Each row is a point on a tangle of strands that fork, close into loops and nearly touch. The rows are in no order.
Points whose rows are less than 444 apart are linked; no others are. Some points are linked to none.
dasag: -92 85 199 -113 -25 39 112 17 102 -229 -98 -127 -165 14 146 96 8 119 -11
 -222 -150 -153 -207 -36 79 -232 281 -53 181 -132 -128 -41
kotef: -102 -17 -159 53 218 -179 -139 6 -22 281 -161 165 5 -41 -90 -32 44 140
 239 154 72 137 128 111 -390 -44 -112 -89 -65 193 63 -47
tikom: -80 -124 -304 81 -97 80 -50 -108 100 83 -30 -142 -22 -112 136 -112 78 1
 141 100 41 102 205 79 -222 -50 -76 -21 -85 165 111 269
vimed: -51 22 -76 -5 115 -149 -63 -166 169 139 -263 96 -111 -57 89 -151 22 243
 392 -14 -33 3 -14 186 -387 8 -38 -84 -12 191 4 32
rig: 14 151 281 -18 214 -204 -162 179 -83 91 -76 208 -63 23 -93 55 7 166 88
 -97 -1 51 -58 -159 -103 -240 173 -7 154 -92 -148 -275
pevi: -99 -38 145 -241 -104 28 338 12 111 -133 101 -83 -132 -87 55 320 -175
 -107 -307 -337 130 -148 -306 -138 191 168 144 110 -84 -289 189 18
kos: -57 -134 -172 -69 -123 229 193 -108 225 -34 157 -226 -9 -59 94 113 -42
 -195 -151 38 144 -49 11 -156 12 135 -124 91 -34 -100 313 120
Pafep: -77 -16 93 -85 -111 96 74 -12 131 -170 -31 -173 -165 -56 231 90 41 40 49
 -99 -151 -136 -140 27 20 -152 190 -15 135 -90 -79 71
sozip: -55 1 98 -83 -109 54 124 52 38 -99 92 -80 -45 -15 166 293 -121 -115 -193
 -90 -14 -93 -121 -83 188 27 167 73 106 -174 8 2
Ropi: 57 53 138 106 125 14 28 -43 -69 21 125 -135 142 212 -113 98 -7 -282 -166
 71 183 -69 61 -241 92 80 -191 177 30 -102 81 -175
Betag: 38 -36 -91 120 -51 110 -27 67 -74 -14 148 -108 116 -24 35 134 -34 -200
 -89 159 66 80 147 -2 173 25 -50 121 53 -16 24 15
tiv: 111 103 315 -74 122 -155 -76 168 69 -50 -187 321 -56 -56 -44 -73 -45 330
 220 -103 -93 -82 -82 -46 -51 -227 209 -183 116 -32 -221 -297
pifav: -146 -151 -315 -23 -115 133 10 -168 148 68 -106 -178 -99 -140 218 -138
 79 72 109 54 -69 23 90 114 -297 -15 -52 -89 -147 140 112 382
tis: -44 91 268 -143 -48 32 138 54 61 -261 -46 -87 -110 83 151 193 -72 48
 -160 -235 -132 -183 -226 -100 226 -158 294 -42 178 -186 -112 -111
fos: 164 4 221 -59 -268 70 182 -228 175 -290 -58 -219 -54 75 253 -153 45 -39
 -12 35 -219 -415 -247 -73 174 -59 -129 -59 163 -171 67 106
Vamez: -187 -183 -362 7 -24 63 -60 31 -90 204 -87 -46 52 -133 6 98 -9 -6 -187
 169 -60 236 222 176 -108 27 64 -156 -269 103 56 320
bina: 273 -1 83 144 -119 35 17 -128 -33 -116 43 -124 253 84 105 -107 35 -126
 -70 235 -50 -116 95 -100 189 -57 -215 12 115 -110 35 36
Saz: -70 -12 -193 131 34 128 -42 49 -45 38 139 -111 85 33 -91 49 38 -229 -92
 145 169 152 209 -42 38 44 -112 130 -8 22 77 -11
reru: 401 14 180 12 -186 98 -69 -75 242 -152 -140 57 -199 12 144 -584 -25 271
 298 39 -160 -364 -127 202 95 136 97 -96 -18 118 -53 134
galim: -21 -72 38 -79 37 -32 53 -71 124 -35 -251 24 -190 -86 172 -114 60 280
 323 -114 -153 -107 -174 306 -190 -93 158 -116 7 168 -180 83
rof: 351 34 76 10 -109 49 -95 -167 293 -44 -83 33 -231 20 185 -533 17 233 382
 -30 -144 -235 -160 167 30 110 22 -37 28 255 -24 176
bako: -145 -203 -348 58 77 15 -153 170 -212 158 -7 61 87 -64 -250 70 53 -37
 -73 237 22 368 294 261 -27 31 -64 -87 -272 265 20 220
Bave: 138 -61 22 111 -136 68 -80 63 -73 -32 95 -67 95 -83 145 110 -21 -83 -34
 131 -69 2 95 12 199 -84 40 22 82 -30 -62 23
paduv: -152 -59 -219 68 -62 -17 -169 220 -393 71 208 131 78 -75 -253 171 -48
 -92 -188 97 -13 338 192 220 216 101 56 40 -137 210 -138 115
Kitig: 236 114 3 37 -49 -7 -60 -232 297 -11 -61 -54 -276 14 199 -473 61 175 398
 -104 -103 -163 -129 97 -96 52 -43 33 92 263 62 217
fub: 170 -119 36 64 -22 20 295 -102 -59 -119 164 -128 290 16 -53 133 -34 -334
 -323 121 195 -73 -59 16 346 216 -261 251 -75 -135 249 53
viki: 61 158 350 -102 124 -125 1 140 104 -176 -257 249 -102 -20 -38 -129 -44
 416 188 -202 -111 -133 -149 -42 4 -270 286 -226 137 -54 -245 -303
duf: 160 173 295 78 32 -128 -60 -208 103 -35 -123 -98 -64 207 66 -232 75 -14
 124 -109 15 -253 18 -329 -60 -143 -235 17 173 -139 34 -162
fesev: 13 97 66 173 187 54 -45 14 -142 0 149 -128 205 292 -264 -39 124 -311
 -171 117 191 33 140 -151 96 132 -260 250 -23 12 63 -253
tibi: -126 -79 -138 -140 -93 230 175 -178 329 -21 78 -249 -113 17 62 38 28 -96
 -70 -75 103 -93 -62 -255 -187 77 -129 10 -3 -133 317 120
mov: -148 -156 -83 -66 9 -54 8 14 -29 84 -230 7 -87 -121 160 88 -24 192 46
 -24 -162 35 31 275 -277 -78 164 -181 -142 132 -29 199
pivek: -25 193 321 -110 151 -68 109 76 88 -234 -273 73 -145 24 -32 -110 32 423
 183 -301 -111 -149 -239 -10 43 -328 349 -218 170 -35 -246 -255
Dusu: 218 51 68 171 -21 113 -81 155 -345 -135 147 66 348 54 -232 59 33 -161
 -258 268 -109 110 106 49 411 105 -140 104 27 -66 -119 -80
Fusit: 32 7 143 -47 -116 58 125 -204 210 -133 38 -251 -100 133 167 24 30 -125
 22 -72 6 -261 -96 -211 -14 -34 -191 58 144 -127 203 -6
mut: 67 -65 -44 80 24 70 259 22 -110 -85 199 -99 244 6 -128 126 -37 -376 -313
 53 245 14 -15 14 322 307 -238 251 -140 -103 185 -53
vis: 11 -21 145 -65 31 -31 21 -26 160 -101 -208 17 -178 -87 146 -127 73 271
 293 -128 -146 -119 -162 186 -74 -159 216 -108 76 84 -202 1
vof: -122 107 -20 -31 -93 -40 101 169 -223 42 227 64 80 -18 -48 232 -173 -218
 -310 -158 137 99 -96 -110 223 259 86 140 1 -148 -83 -103
Selar: -164 -36 -247 -55 132 194 67 -209 257 174 77 -160 -28 82 -112 -31 104
 -149 -146 -8 169 81 33 -355 -263 100 -76 -27 -114 -153 254 14
kasan: -125 -35 -333 42 49 241 135 74 24 9 202 -78 157 4 -202 45 51 -351 -294
 68 260 167 90 -35 183 328 -178 159 -210 -30 146 -52
vebes: 19 -104 -234 147 -71 28 -100 -55 25 62 36 -79 36 -68 64 -111 85 -27 194
 148 92 144 258 83 -117 -81 -155 29 -43 199 73 131
domi: -188 25 -116 -87 26 71 82 -169 187 -46 -225 -166 -240 -68 128 -128 101
 125 184 -146 -90 -84 -108 76 -361 -98 45 -51 30 -10 64 166
mon: 129 111 143 -30 -147 70 51 -221 256 -204 -95 -221 -322 40 187 -433 78 63
 272 -145 -204 -297 -256 37 32 -73 -47 -7 161 29 -2 134
Tuf: -68 127 0 19 20 -32 19 -209 233 17 -44 -193 -198 124 59 -184 101 5 224
 -185 83 -76 29 -254 -327 -71 -171 44 129 -65 189 30
navur: 292 28 233 80 -44 -24 -202 269 -195 -27 33 235 149 -122 -106 -39 -55 118
 -11 157 -122 -41 122 -9 159 -155 56 -101 30 -47 -156 -151
pazi: -148 -18 -64 21 75 -116 -149 145 -190 162 21 125 -16 -79 -67 165 -60 54
 -77 41 -19 215 102 115 -101 -70 168 -32 -24 58 -71 57
kena: -170 -30 -316 12 96 227 82 -31 117 126 160 -103 70 14 -167 24 40 -256
 -232 83 244 154 121 -171 -9 209 -106 55 -167 -78 169 9
Zolo: -1 -79 -146 5 -183 101 4 -194 203 -50 -32 -190 -215 -99 272 -265 82 64
 292 -48 -93 -91 -23 164 -180 -18 -51 1 16 180 32 334
redad: 52 50 11 29 138 -192 -125 -103 186 165 -185 205 -78 -15 39 -179 15 229
 460 23 9 8 -20 74 -278 -23 -56 -63 80 174 -66 -85
Zibom: 6 -115 -44 48 33 -108 -186 173 -179 142 49 188 48 -116 -77 126 -21 82 88
 126 -43 168 125 162 -6 -141 74 -57 -44 179 -117 42
zages: 32 107 38 189 164 79 -75 76 -215 -91 132 -68 255 273 -300 -23 186 -279
 -193 178 100 110 154 -24 218 153 -267 262 -32 40 12 -262
tirek: -149 -74 -174 -22 241 -221 -154 156 -233 290 -159 238 33 -46 -179 117
 -73 123 8 181 -69 178 141 223 -304 20 -31 -230 -217 238 90 -9
pevu: 24 -9 87 -88 -200 157 135 -159 209 -299 -44 -295 -304 -13 219 -269 85 -7
 201 -126 -212 -307 -323 98 51 -111 18 -27 157 -4 -53 163
mepu: 250 -13 27 151 -108 102 -141 173 -328 -81 174 89 259 -56 -117 97 -33
 -106 -187 231 -112 101 134 94 387 4 6 46 24 -21 -143 -25
Bugom: 37 -121 -37 -37 -134 148 212 -136 168 -95 144 -238 27 -2 140 142 -49
 -210 -144 56 112 -151 -33 -131 102 115 -172 118 35 -105 317 80
Nes: -140 99 131 -205 -70 -140 256 80 -111 -43 143 67 -29 4 -45 262 -235 -184
 -316 -431 238 -38 -310 -244 114 264 179 105 -104 -273 -10 -154
Fifof: 151 121 189 181 156 0 -217 193 -269 47 82 104 173 75 -299 -73 115 -46
 -30 196 3 83 153 -107 152 -67 -164 107 58 23 -71 -301
mub: -108 -96 -235 -88 -188 149 256 88 13 23 228 -3 53 -234 64 248 -173 -219
 -344 -93 137 80 -75 -10 255 287 53 86 -150 -132 111 150
nazok: 161 -152 -85 -5 -6 -83 -158 -137 185 209 -55 233 0 42 83 -167 -41 265
 509 113 -70 -30 51 285 -122 100 -88 -146 -82 306 -146 95
Tesaz: -47 92 286 -227 -71 -95 206 35 -60 -206 72 50 -29 121 95 275 -243 -51
 -310 -364 19 -139 -313 -173 311 38 323 72 124 -266 -74 -180
Zenap: 157 -216 -178 58 -61 -86 -143 -95 115 197 -20 171 57 -8 81 -146 1 197
 479 147 4 50 163 301 -103 51 -168 -95 -133 358 -85 159
forol: -185 135 96 -154 243 -246 5 34 -197 12 -263 209 -127 48 -38 140 -107 307
 -74 -231 -94 110 -92 117 -288 -215 383 -126 57 0 -45 -232
muni: 51 67 18 182 114 80 -221 222 -384 -75 190 118 185 51 -385 21 168 -93
 -109 210 -70 253 204 99 307 81 -149 183 -32 156 -104 -217
soses: -21 142 44 139 35 25 -158 238 -409 4 236 124 162 35 -293 101 39 -112
 -197 97 -28 217 111 24 316 127 -45 169 12 46 -156 -191
lago: -88 113 123 -111 -79 -88 70 122 -149 -28 160 88 -4 42 48 267 -212 -136
 -289 -220 49 35 -157 -122 198 125 241 95 103 -197 -127 -113
lol: 105 34 98 64 123 -160 -155 19 108 113 -115 191 -24 -52 14 -126 30 168
 353 35 10 -4 13 -33 -145 -123 -43 -48 99 76 -109 -164
tos: -145 -11 -178 47 299 -197 -161 80 -141 296 -131 217 31 -36 -212 34 35
 115 136 211 58 196 150 146 -370 -17 -122 -132 -118 225 67 -80
gemes: -261 10 -481 -44 138 128 28 -64 -98 327 28 17 72 -58 -154 32 70 -166
 -418 93 25 332 65 -37 25 219 -17 -157 -295 -44 15 89
Nezo: -157 40 50 -255 -54 -49 298 37 29 -45 112 29 -98 -45 -38 293 -199 -121
 -319 -419 192 -36 -301 -219 75 232 208 65 -140 -313 84 -49
zupus: -326 89 -83 -288 -121 -87 154 9 -174 -78 32 134 -22 29 29 195 -280 -10
 -368 -352 27 126 -203 -39 0 135 426 2 36 -235 -114 -63
zepid: -241 -86 -417 -11 61 151 -8 -39 -17 224 -17 -44 49 -96 -63 77 20 -120
 -293 157 19 268 152 0 -52 110 32 -113 -222 -2 73 209
zomo: -28 88 262 -186 -76 -176 256 52 -128 -103 120 60 -7 46 7 301 -250 -188
 -343 -380 165 -129 -315 -216 263 183 169 134 -26 -284 -20 -171
renap: -49 177 232 -10 164 -136 -135 153 -151 90 23 100 -66 72 -80 122 -25 29
 -56 -103 30 71 -38 -197 -36 -139 186 61 126 -144 -135 -224
dabeb: -45 161 95 -35 -60 -8 59 -256 275 -81 -47 -254 -247 178 94 -195 87 0 217
 -243 1 -209 -89 -225 -213 -86 -197 38 171 -68 173 42
Pibi: 266 105 230 182 96 48 -177 220 -329 -83 30 157 324 50 -349 -134 87 -3
 -118 300 -60 39 181 -53 230 -60 -195 53 28 -30 -88 -203
neler: -19 67 140 -32 2 -13 88 65 -29 -10 106 -35 -1 45 58 264 -130 -166 -194
 -86 62 -67 -81 -185 170 60 87 103 90 -207 -2 -81
moga: -84 -261 -317 56 60 -58 -145 103 -125 194 -85 61 103 -72 -114 49 29 39
 81 228 20 268 265 270 -148 -14 -104 -146 -267 289 53 238
Mel: -136 -164 -273 63 3 -4 -183 216 -319 101 107 107 78 -78 -254 147 3 -69
 -119 169 -9 359 256 274 115 57 0 -30 -219 266 -74 203
bamov: -187 21 -132 -41 223 -164 -120 101 -226 277 -205 170 -76 -67 -104 97 -42
 127 -126 60 -48 190 96 107 -349 -38 101 -167 -151 84 84 -38
Gif: -252 19 -12 -186 -33 175 174 -37 172 -167 -90 -206 -198 -20 138 164 9 51
 -45 -184 -97 -128 -189 0 -126 -106 219 -39 87 -153 27 121
lesi: 170 -140 -141 150 87 -18 -236 139 -154 62 89 209 156 -20 -256 -63 121 5
 266 269 28 183 243 183 59 -81 -210 9 -65 343 -68 -108
Roset: -60 166 198 46 113 -70 64 108 -212 68 173 -7 94 146 -185 207 -77 -269
 -251 -84 197 -29 -73 -231 159 239 -52 176 -42 -140 -69 -249
nar: -115 79 -121 62 122 -32 -34 -146 163 113 -50 -120 -105 99 -4 -153 114 -7
 147 -65 159 34 142 -248 -393 -57 -132 28 63 -49 184 -12
Dud: -75 79 -72 42 -147 3 118 195 -302 -9 273 81 167 -44 -78 221 -143 -263
 -334 -62 111 125 -59 -1 337 295 -22 167 -20 -65 -91 -95
bilem: -228 94 -94 -21 100 -98 -87 120 -206 170 4 96 -60 -40 -98 169 -64 9 -207
 -27 30 217 60 5 -151 1 200 0 -31 -59 -55 17
vigu: -136 125 86 5 164 -122 -104 122 -126 128 -5 86 -79 19 -71 157 -8 30 -69
 -61 56 130 18 -109 -125 -90 184 47 74 -107 -74 -120
rute: 236 -104 38 110 -171 53 -137 61 -53 -31 52 4 87 -126 130 -2 23 27 87 144
 -98 -24 117 88 156 -134 31 -37 7 23 -120 35
kizu: 136 44 157 106 129 -135 -208 120 -36 133 -22 163 37 -54 -73 -89 60 91
 230 110 42 42 77 -93 -62 -153 -84 6 112 39 -93 -226
koso: -20 -29 -208 184 87 67 -159 98 -105 32 105 -57 117 40 -191 -42 140 -156
 39 197 143 229 279 43 -4 -36 -175 136 -11 168 53 -60
Rabiz: 35 -290 -146 32 -49 -94 -100 12 25 190 -70 95 48 -85 110 -6 5 177 336
 117 -50 70 135 332 -145 -26 -60 -133 -188 272 -75 228
ribep: 54 -151 -65 59 65 -136 -202 123 -102 181 25 259 85 -87 -106 84 9 131 263
 179 -34 121 136 199 -53 -112 -45 -103 -73 263 -115 -3
Bemu: 61 6 176 -100 -233 127 172 -162 216 -311 -52 -286 -205 57 230 -149 63
 -47 98 -78 -227 -373 -308 -14 116 -102 -69 -41 180 -87 19 90
Moto: 210 11 46 170 15 54 17 -57 -125 -94 92 -102 315 147 -59 -20 39 -238 -167
 243 42 2 117 -75 241 3 -244 131 87 -70 42 -59
luv: 84 97 -82 126 38 -127 -78 -174 194 112 -57 -8 -106 3 102 -286 87 103 373
 -45 83 37 112 -42 -258 -34 -177 54 91 181 108 43
baped: 384 88 267 68 -233 8 -24 -59 127 -216 -188 19 -54 -32 150 -521 -14 213
 203 80 -154 -378 -31 76 88 66 3 -131 7 -66 -36 100
Dokub: -41 80 -45 91 -99 32 -34 188 -338 6 264 66 159 -5 -138 185 -98 -213 -254
 45 13 184 37 49 330 190 6 141 11 -22 -129 -81
Let: -33 -37 251 -237 -102 14 327 -23 141 -230 49 -142 -147 -13 97 333 -146
 -58 -266 -288 35 -258 -364 -101 251 59 125 111 13 -253 172 -33
gaf: -89 160 211 -97 268 -245 -76 127 -125 46 -147 254 -102 76 -80 115 -43
 244 28 -179 -29 100 -103 -54 -202 -243 308 -54 138 -74 -130 -265
gisu: -180 31 -280 39 170 108 -24 -152 148 194 8 -115 -29 71 -94 -129 143 -86
 -40 34 176 125 156 -254 -357 6 -103 -20 -61 -71 209 28
Nop: 118 -131 -77 35 -93 126 238 -115 61 -113 179 -200 174 5 58 135 -50 -300
 -202 127 147 -57 25 -42 218 161 -227 186 -9 -89 311 61
vav: 171 -126 41 42 -110 -23 -124 -14 113 51 -67 97 -41 -134 164 -139 38 196
 339 61 -97 -78 22 177 -22 -86 28 -90 -24 144 -160 51
Rer: -67 -124 -116 -119 67 167 196 -161 279 87 180 -156 -30 -2 -135 90 -9
 -212 -224 -77 265 5 -97 -346 -62 224 -97 49 -210 -189 311 3
kaleg: 255 -96 -42 127 -119 -23 -149 -41 69 30 5 55 38 -101 140 -199 37 124 351
 129 -30 -22 142 139 26 -73 -98 -28 -33 181 -70 65
livek: -197 2 -31 -130 -4 125 118 -37 175 -57 1 -154 -146 -7 95 199 -18 -48 -94
 -116 10 -75 -93 -125 -113 -16 133 21 67 -188 104 75
bebul: 51 -151 15 10 -30 -78 -111 51 42 80 -62 114 -33 -143 136 23 19 192 238
 38 -95 12 40 207 -87 -139 108 -108 -26 153 -153 73
gil: -221 75 8 -233 -196 -141 148 115 -229 -72 166 164 24 0 52 214 -296 -122
 -338 -333 95 99 -215 -84 164 210 318 87 69 -216 -148 -118
vonav: 46 37 127 60 26 27 53 0 -47 2 112 -109 90 92 -3 179 -54 -219 -179 51 129
 -76 -6 -198 174 80 -85 145 80 -163 44 -97
kuzi: 25 -151 -148 62 -236 132 -31 97 -116 -29 185 -57 85 -133 146 258 -108
 -132 -157 109 -65 103 120 164 251 25 127 34 -39 48 -82 210
genek: -57 -12 -130 73 -140 35 -123 194 -326 28 243 95 97 -75 -111 209 -99 -154
 -220 80 -23 239 126 150 283 85 87 86 -28 80 -155 59
Fepa: -193 98 -19 -106 284 -264 -108 100 -258 226 -226 254 -119 2 -111 127
 -105 193 -117 -40 -73 168 12 102 -370 -74 197 -156 -85 73 59 -184
tized: 50 100 47 193 144 101 -130 142 -316 -118 137 22 266 194 -361 -3 223 -190
 -170 210 -19 179 176 55 297 151 -245 265 -32 73 -60 -261
kun: -70 -154 -230 -17 -161 107 21 -167 164 13 -105 -175 -144 -128 238 -197
 84 102 232 -1 -83 -51 15 226 -262 2 -39 -53 -100 194 29 403
tumev: -17 -300 -240 49 -9 -74 -105 36 -41 203 -94 58 74 -74 32 25 -3 119 233
 179 -11 149 217 322 -191 -9 -94 -149 -256 292 21 269
Nuv: -132 108 200 -131 130 -76 133 8 -9 -212 -227 5 -140 13 34 41 12 368 65
 -286 -151 -54 -232 90 -52 -322 399 -154 147 14 -193 -122
Vuse: -119 -74 -158 -107 46 194 143 -187 309 88 109 -189 -60 64 -72 59 39 -150
 -139 -61 182 -12 -33 -342 -188 126 -105 8 -92 -170 308 35
Tapi: 15 -17 109 -1 -55 -5 -45 47 64 -60 -49 -39 -88 -99 180 50 24 92 98 -30
 -113 -53 -30 15 15 -191 177 -36 109 -40 -134 0
Medev: 46 120 214 74 133 -141 -103 -76 89 51 -83 -75 -83 137 14 -114 93 8 198
 -106 93 -95 37 -291 -159 -163 -104 57 164 -113 0 -182
giso: -269 0 -435 -36 56 169 96 23 -55 211 139 41 117 -68 -212 52 53 -226 -383
 34 152 291 33 -68 96 302 -38 -48 -280 -52 -18 42
vede: -285 87 -87 -241 -49 0 180 12 -52 -44 34 54 -73 -8 61 261 -215 -16 -344
 -294 13 87 -173 -63 -1 119 376 -1 7 -228 -20 27
Fulo: 69 23 -40 -28 -86 32 5 -233 258 -52 -90 -147 -316 -34 202 -402 88 126
 376 -134 -122 -151 -179 175 -157 8 1 19 71 202 16 263
semo: 45 130 163 69 159 -174 -128 -56 119 89 -148 45 -102 59 10 -160 82 125
 310 -92 81 -40 2 -197 -204 -155 -87 42 156 -41 -28 -191
mune: 201 150 220 157 84 66 -113 184 -381 -110 81 112 376 123 -369 -41 94 -75
 -273 269 -91 66 113 -40 346 66 -166 117 24 -84 -129 -177
Vinu: -147 35 -105 -37 107 -47 1 -139 137 71 -288 -40 -189 -73 110 -123 89 198
 239 -93 -52 -32 -28 85 -429 -80 14 -53 15 51 75 80
melu: 141 103 298 -25 125 -162 -184 227 -26 39 -85 337 -14 -65 -97 -47 -53 235
 166 -3 -61 -36 -12 -96 -34 -212 124 -146 105 -29 -198 -295
Paza: -58 -138 19 -55 5 -111 -34 51 -10 57 -133 112 -79 -124 144 98 0 227 136
 -36 -154 35 -5 240 -181 -150 205 -119 -39 142 -124 99
pivo: 59 84 136 152 186 -95 -213 143 -151 141 44 97 64 37 -200 -55 98 -8 114
 132 91 108 120 -126 -21 -118 -118 91 85 48 -60 -252
lak: 267 27 171 117 -70 5 50 -51 -103 -203 -19 37 518 200 -200 -202 91 -113
 -260 359 27 -118 131 -99 238 -63 -283 16 97 -182 -56 140
rabo: 158 -7 219 18 -53 -50 -125 147 0 -31 -45 125 -23 -118 87 1 -13 154 71 2
 -124 -61 9 -4 79 -207 174 -107 87 -53 -184 -108
sabep: -84 -81 -151 5 122 -147 -73 -61 44 217 -260 116 -50 -73 70 -32 -4 205
 270 88 -54 53 70 238 -393 6 -45 -157 -115 210 38 81
Kage: -157 87 167 -153 37 -39 113 39 -29 -216 -120 -9 -148 31 93 126 -54 241
 -77 -285 -146 -15 -191 47 22 -264 466 -80 178 -57 -172 -77
Ruf: 123 -225 -164 86 45 -95 -202 84 -59 167 41 250 136 -29 -152 -16 37 98
 364 244 18 143 215 243 -39 -40 -181 -97 -119 352 -99 9
ruvug: 366 -158 -48 143 -209 72 -135 11 -56 -29 61 23 144 -119 108 -143 49 71
 208 186 -62 -23 185 184 157 -98 -93 -53 -67 113 -108 71
lafor: -29 -59 180 -180 -111 80 253 -75 196 -168 40 -219 -120 31 138 281 -77
 -99 -158 -138 30 -256 -253 -136 142 39 17 94 55 -227 209 6
gab: 14 64 177 -24 75 -89 -36 -22 187 -46 -213 32 -160 -62 113 -148 84 212
 314 -142 -78 -104 -129 8 -110 -186 96 -41 123 -11 -122 -105
rad: -179 -44 -184 -94 -90 193 94 -181 272 -17 4 -244 -153 -13 121 -50 73 -41
 28 -67 1 -64 -20 -135 -275 -5 -74 -9 41 -77 216 173
Gebut: 67 -13 -171 152 -12 -70 -94 -93 115 106 -15 -8 2 -45 78 -217 86 58 329
 65 95 90 186 32 -198 -71 -173 30 19 205 71 66
legum: 3 71 132 -74 -161 45 135 -259 277 -174 7 -303 -207 172 153 -98 46 -52
 108 -172 -65 -315 -175 -200 -81 -63 -228 31 173 -91 196 48
zal: 76 -137 -53 -72 48 -85 -84 -185 207 185 -178 185 -80 86 137 -181 -62 287
 487 64 -142 -85 -61 371 -219 147 -15 -162 -80 307 -155 124
pozaz: -22 -156 -17 -82 52 -57 11 -114 148 74 -259 87 -132 -33 171 -121 -9 281
 380 -32 -173 -96 -115 407 -239 32 95 -176 -87 253 -159 142
nevok: -93 -30 64 -122 -104 126 155 -100 241 -142 41 -261 -140 35 155 150 -11
 -78 -20 -107 -1 -206 -155 -145 -26 -15 -27 56 120 -164 167 55
tegi: -98 80 251 -247 -103 21 259 33 23 -335 37 -57 -94 83 140 263 -180 52
 -282 -328 -92 -158 -332 -89 334 -68 390 -5 168 -190 -73 -113
sido: -101 -113 -280 -22 -25 241 142 -87 184 49 173 -169 32 -51 -3 82 -26 -233
 -187 72 180 63 81 -162 16 162 -97 73 -90 -91 239 95
Runa: 284 20 167 87 -120 26 -206 278 -348 -65 143 215 227 -107 -150 40 -90 21
 -174 168 -160 27 119 43 308 -74 90 -52 9 -50 -159 -75
sef: 255 36 148 150 20 36 26 -30 -168 -132 25 -6 445 192 -175 -95 84 -174
 -253 307 11 -62 95 -86 280 -10 -262 83 75 -131 -41 -22
nok: 256 44 242 82 -38 -41 -180 179 -62 -27 -56 147 76 -99 26 -68 -29 113 61
 93 -96 -90 72 -87 102 -179 42 -86 74 -108 -137 -159
Ruvus: 311 27 139 105 -147 -22 114 -173 5 -182 6 -43 434 171 -17 -214 63 -95
 -180 300 -7 -190 95 -125 209 -75 -284 -38 100 -156 21 181
tav: 236 31 245 -8 -315 39 164 -235 123 -295 -77 -135 89 83 225 -247 44 6 -78
 146 -217 -428 -165 -85 185 -35 -158 -117 119 -209 41 190
rebu: -26 -46 -169 81 12 146 246 94 -83 -73 209 -76 214 -14 -209 85 30 -394
 -338 8 278 86 8 6 280 383 -241 229 -243 -66 159 -84
fupo: -91 -40 -149 -12 140 153 133 -93 173 106 187 -150 69 91 -223 12 21 -307
 -228 -12 323 41 13 -336 -60 253 -153 84 -209 -112 253 -91
Zare: 304 84 248 68 -254 12 30 -127 109 -228 -129 -97 33 -5 210 -378 42 74 65
 105 -191 -358 -37 -55 134 -45 -91 -103 81 -153 -21 108
dal: 31 -112 -179 158 72 1 -205 135 -159 87 75 72 93 -42 -200 -12 111 -51 126
 227 83 242 258 150 1 -90 -149 57 -72 257 -27 -20
zaro: -167 8 -94 -76 -77 115 62 -150 225 -71 -88 -229 -200 -33 171 -87 83 34
 158 -116 -54 -100 -70 -40 -261 -86 -16 2 97 -47 100 172
zod: -251 40 -388 14 116 216 60 90 -29 118 197 5 136 16 -300 17 147 -279 -332
 45 236 265 86 -51 136 348 -118 55 -282 -4 -1 -64
pap: -158 -152 -179 -24 26 -55 -85 72 -121 173 -128 36 -6 -134 47 127 -57 92
 -72 74 -101 176 143 232 -199 -47 127 -168 -197 135 8 239
gor: -187 27 1 -175 -101 65 179 53 52 -93 67 -48 -92 -43 161 311 -163 -60
 -248 -215 -22 -21 -162 -48 103 64 301 39 62 -179 10 65
veri: 201 133 -1 95 1 -97 -86 -226 284 63 -60 24 -187 19 159 -412 45 171 417
 -71 -24 -66 -19 12 -140 47 -123 41 94 240 79 97
duzu: 115 210 225 37 -35 -106 22 -310 211 -61 -66 -184 -204 241 93 -270 82 -13
 194 -201 -26 -278 -34 -292 -97 -95 -264 26 184 -68 124 -39
dogi: -191 74 46 -175 266 -281 -15 43 -235 76 -329 259 -131 48 -29 158 -181
 304 -91 -162 -143 92 -50 193 -365 -143 291 -231 -43 116 32 -238

How many points has the smallest loop of links through each point below? Write none if it is on no loop.
domi | 18
zomo | 14
pifav | 10
Vuse | 7
vof | 12
Ruvus | 5
zupus | 7
kasan | 9

A piece is all that can be reached along the links. How many separate loops has the piece of each point below (a circle has one, a figure eight two, a Y none), and how many tips (points with one link)?
Rabiz | loops 2, tips 1
Gif | loops 7, tips 0
vebes | loops 1, tips 1
Moto | loops 1, tips 0
